Each scene shows the same named points in several views. A view is turned or mirrored, and shifted as a whole, has a little noise and may leave points out.

Scene 1
View 1
somiz: 5; -13; -33; -11; 7; 23; -36; 22; 1; 5; -38; -7; -13; 18; 5; 3; 13; 17; -22; 15
Mos: 26; -7; -5; -5; -15; 27; -15; -6; 8; -33; -20; 22; 30; 9; 23; -31; 19; 22; 14; 17
tavob: 34; 42; 24; -15; -16; 73; 42; -6; -17; -34; -12; 5; 79; 8; 72; -72; -24; 8; -14; -5
Bobib: 12; -1; 2; -3; -14; 21; -18; -4; 16; -45; -4; 15; 36; 13; 37; -33; 25; 0; 10; 23
rap: 19; -4; -1; 0; -6; 23; -17; -2; 8; -30; -8; 9; 18; 6; 17; -7; 21; 1; -1; 14
Mus: 6; 10; 10; 8; -13; 24; 11; -17; 24; -30; -3; -6; 38; -1; 44; -46; 10; 29; 23; 0
figir: 14; -9; -31; -18; 4; 32; -32; 24; -6; 0; -41; 2; -3; 22; 13; -9; 8; 18; -22; 16
zosu: 31; -6; 10; 8; 1; 24; -16; -1; -5; -33; 12; 9; 12; -4; -1; 39; 26; -45; -26; 12
tun: 26; -5; -8; 5; -5; 30; 4; -10; 8; -1; -30; 0; 11; -7; 9; -21; 4; 52; 15; -8
Kerig: 14; 3; -7; -6; 4; 31; -17; 15; -5; -19; -8; -6; 11; 13; 20; 10; 11; -25; -34; 13
Pitup: 21; -8; -1; 4; 7; 23; -22; 9; -4; -20; 2; -1; -2; 2; -2; 38; 21; -35; -33; 12
Sabad: 22; -4; 14; 25; 3; 18; 8; -19; 13; -12; 8; -14; 3; -23; -1; 26; 16; 2; -1; -12
Des: 4; -7; 3; 0; -5; 8; -40; 5; 15; -52; 17; 12; 19; 16; 23; 11; 42; -50; -15; 33
zafum: 6; 5; -9; -14; -4; 30; -25; 15; 2; -31; -12; 5; 26; 24; 37; -20; 17; -16; -22; 24
tazum: 19; -4; -1; 6; 15; 27; -11; 11; -10; -2; 1; -18; -12; -5; -6; 54; 11; -37; -47; -1
View 2
Des: 6; -33; 1; -25; -22; -18; -14; 16; 23; 27; 5; -63; -41; 23; 6; 8; -55; -28; -26; 46
Mos: -15; -40; 27; -13; 13; -7; -23; 25; 26; 48; 13; -19; -13; 5; -19; 16; -5; -30; 5; 38
Sabad: -7; -21; 13; -12; -17; -12; -23; 20; 31; -4; 28; -38; 21; -13; 26; 39; -23; 13; 10; 13
Bobib: -8; -34; 17; -15; 5; -18; -22; 32; 26; 38; 13; -28; -34; 10; -21; 1; -19; -25; -5; 44
rap: -8; -31; 20; -15; 0; -6; -18; 21; 20; 29; 14; -34; -11; 6; 0; 21; -23; -22; -6; 31
tazum: -2; -4; 18; -7; -19; 11; -1; 5; -2; -5; 11; -61; 18; 1; 53; 51; -63; -10; -29; 7
tavob: -24; 17; 49; 50; 58; -26; -27; 80; -19; 43; 35; -5; -30; -23; -32; -6; -20; -2; 17; 65
zosu: 3; -21; 11; -8; -23; -5; -16; 8; 14; 23; 12; -72; -2; 5; 36; 39; -62; -10; -11; 39
zafum: -10; -18; 24; -9; 11; -3; -4; 28; 1; 33; 5; -32; -33; 15; -7; 8; -39; -38; -30; 33
Mus: -17; -22; 22; -6; 15; -27; -27; 50; 30; 16; 30; -2; -20; -8; -29; 0; 4; -2; 11; 28
tun: -24; -30; 36; -10; 20; 4; -20; 24; 23; 25; 22; 3; 20; -11; -6; 33; 15; -16; 11; 7
somiz: -18; -27; 31; -28; 8; 27; 8; 1; 5; 21; -1; -17; 5; 14; 11; 36; -18; -47; -38; -8
Kerig: -7; -11; 22; -7; 1; 4; -2; 19; -2; 17; 8; -45; -12; 8; 19; 27; -50; -26; -30; 23
Pitup: -1; -19; 14; -14; -19; 5; -7; 4; 8; 15; 7; -63; 3; 8; 37; 41; -56; -19; -23; 22
figir: -19; -24; 36; -17; 18; 27; 6; 7; -2; 32; 0; -14; 0; 12; 3; 31; -18; -51; -33; 3
View 3
figir: -3; 7; -34; 3; 5; 9; 19; 19; -9; -12; -3; 2; -28; -6; 13; -18; -13; 1; 23; 6
Sabad: -18; -3; -5; -19; -19; -2; -17; -38; 15; 39; 10; 0; 3; -13; 20; -20; -10; 4; -19; -20
Des: 2; -37; -41; -40; 43; 3; -19; -13; 0; 29; -17; -33; -26; -14; 18; -6; 46; -4; -11; -21
tavob: 38; 52; 37; 38; 25; -29; -52; 29; 72; -11; -13; -22; -43; 52; 2; -17; 6; -12; -30; -32
Pitup: -26; -14; -36; -33; 5; 4; -12; -19; -19; 41; -17; -14; -8; 3; 3; -18; 12; -11; 5; -13
Mus: 27; 6; 12; 15; 14; -11; -21; -7; 61; -3; 19; -11; -26; -13; 33; -12; 1; 17; -36; -21
Bobib: 28; -10; -10; -13; 30; -5; -17; 7; 36; 0; 0; -15; -34; -16; 31; -10; 27; 2; -18; -22
Mos: 29; 2; -2; -12; 9; -4; -9; 15; 34; -6; 4; 5; -33; -21; 36; -15; 11; -5; -7; -19
somiz: -12; -2; -42; 0; 3; 13; 25; 7; -14; -5; 1; 1; -22; -14; 14; -16; -14; 9; 21; 10
rap: 9; -7; -15; -17; 11; -2; -11; -2; 18; 11; -1; -6; -22; -13; 25; -15; 13; -2; -8; -17
Kerig: -13; -2; -32; -9; 19; 3; -9; -4; -6; 20; -17; -21; -19; 12; 0; -15; 10; -4; 3; -8
tazum: -46; -6; -38; -22; -5; 5; -10; -31; -28; 50; -18; -16; 3; 15; -11; -20; -4; -6; 6; -7
View 4
Kerig: 16; -22; 41; -22; 26; 27; -17; 15; 2; -3; 17; 6; -14; -35; -17; -14; 0; 46; 35; 18
somiz: 16; 15; 32; -28; 23; 17; 0; 13; -18; -3; 31; -15; -9; -2; 9; -19; -17; 32; 47; 30
Des: -8; -19; 60; -2; 28; 23; -18; 16; 1; -11; 7; 27; -39; -69; -17; -40; -7; 23; 36; -18
tavob: 54; -48; 0; -10; 37; 23; 11; 22; 14; -20; -33; 21; -39; 3; -97; 72; 17; 40; -18; 12
figir: 24; 18; 33; -28; 33; 13; 2; 13; -16; -8; 24; -7; -11; 3; -4; -6; -21; 37; 43; 32
rap: 5; -24; 29; -19; 20; 8; -5; 17; -18; -10; 5; 13; -31; -24; -23; -6; -14; 14; 29; 4
zosu: -2; -58; 49; -28; 17; 13; -36; 15; -9; 1; 15; 28; -13; -60; -14; -28; -12; 39; 42; 12
tun: 13; -28; -3; -35; 6; -4; 8; 16; -38; -6; 8; -10; -22; 20; -18; 20; -18; 0; 23; 24
zafum: 21; 1; 41; -8; 38; 26; 0; 16; 4; -14; 3; 11; -32; -27; -30; -6; -4; 36; 26; 4
Pitup: 2; -41; 48; -31; 16; 18; -31; 15; -8; 3; 23; 13; -6; -50; -2; -31; -10; 44; 45; 20
Bobib: 7; -12; 30; -4; 29; 12; 7; 17; -12; -20; -8; 18; -49; -26; -39; 2; -10; 3; 18; -14
Mus: 11; -33; -3; -9; 7; 14; 16; 22; -15; -15; -11; -4; -50; -2; -44; 22; 5; -11; 2; -10
Sabad: -6; -74; 11; -38; -14; 9; -21; 19; -26; 6; 16; -3; -16; -28; -8; -11; -2; 9; 29; 14

Which points are out of place in each view (at most two, in the order of its rows)? Write none if all are in place.
view 1 | none
view 2 | Des
view 3 | Sabad
view 4 | none
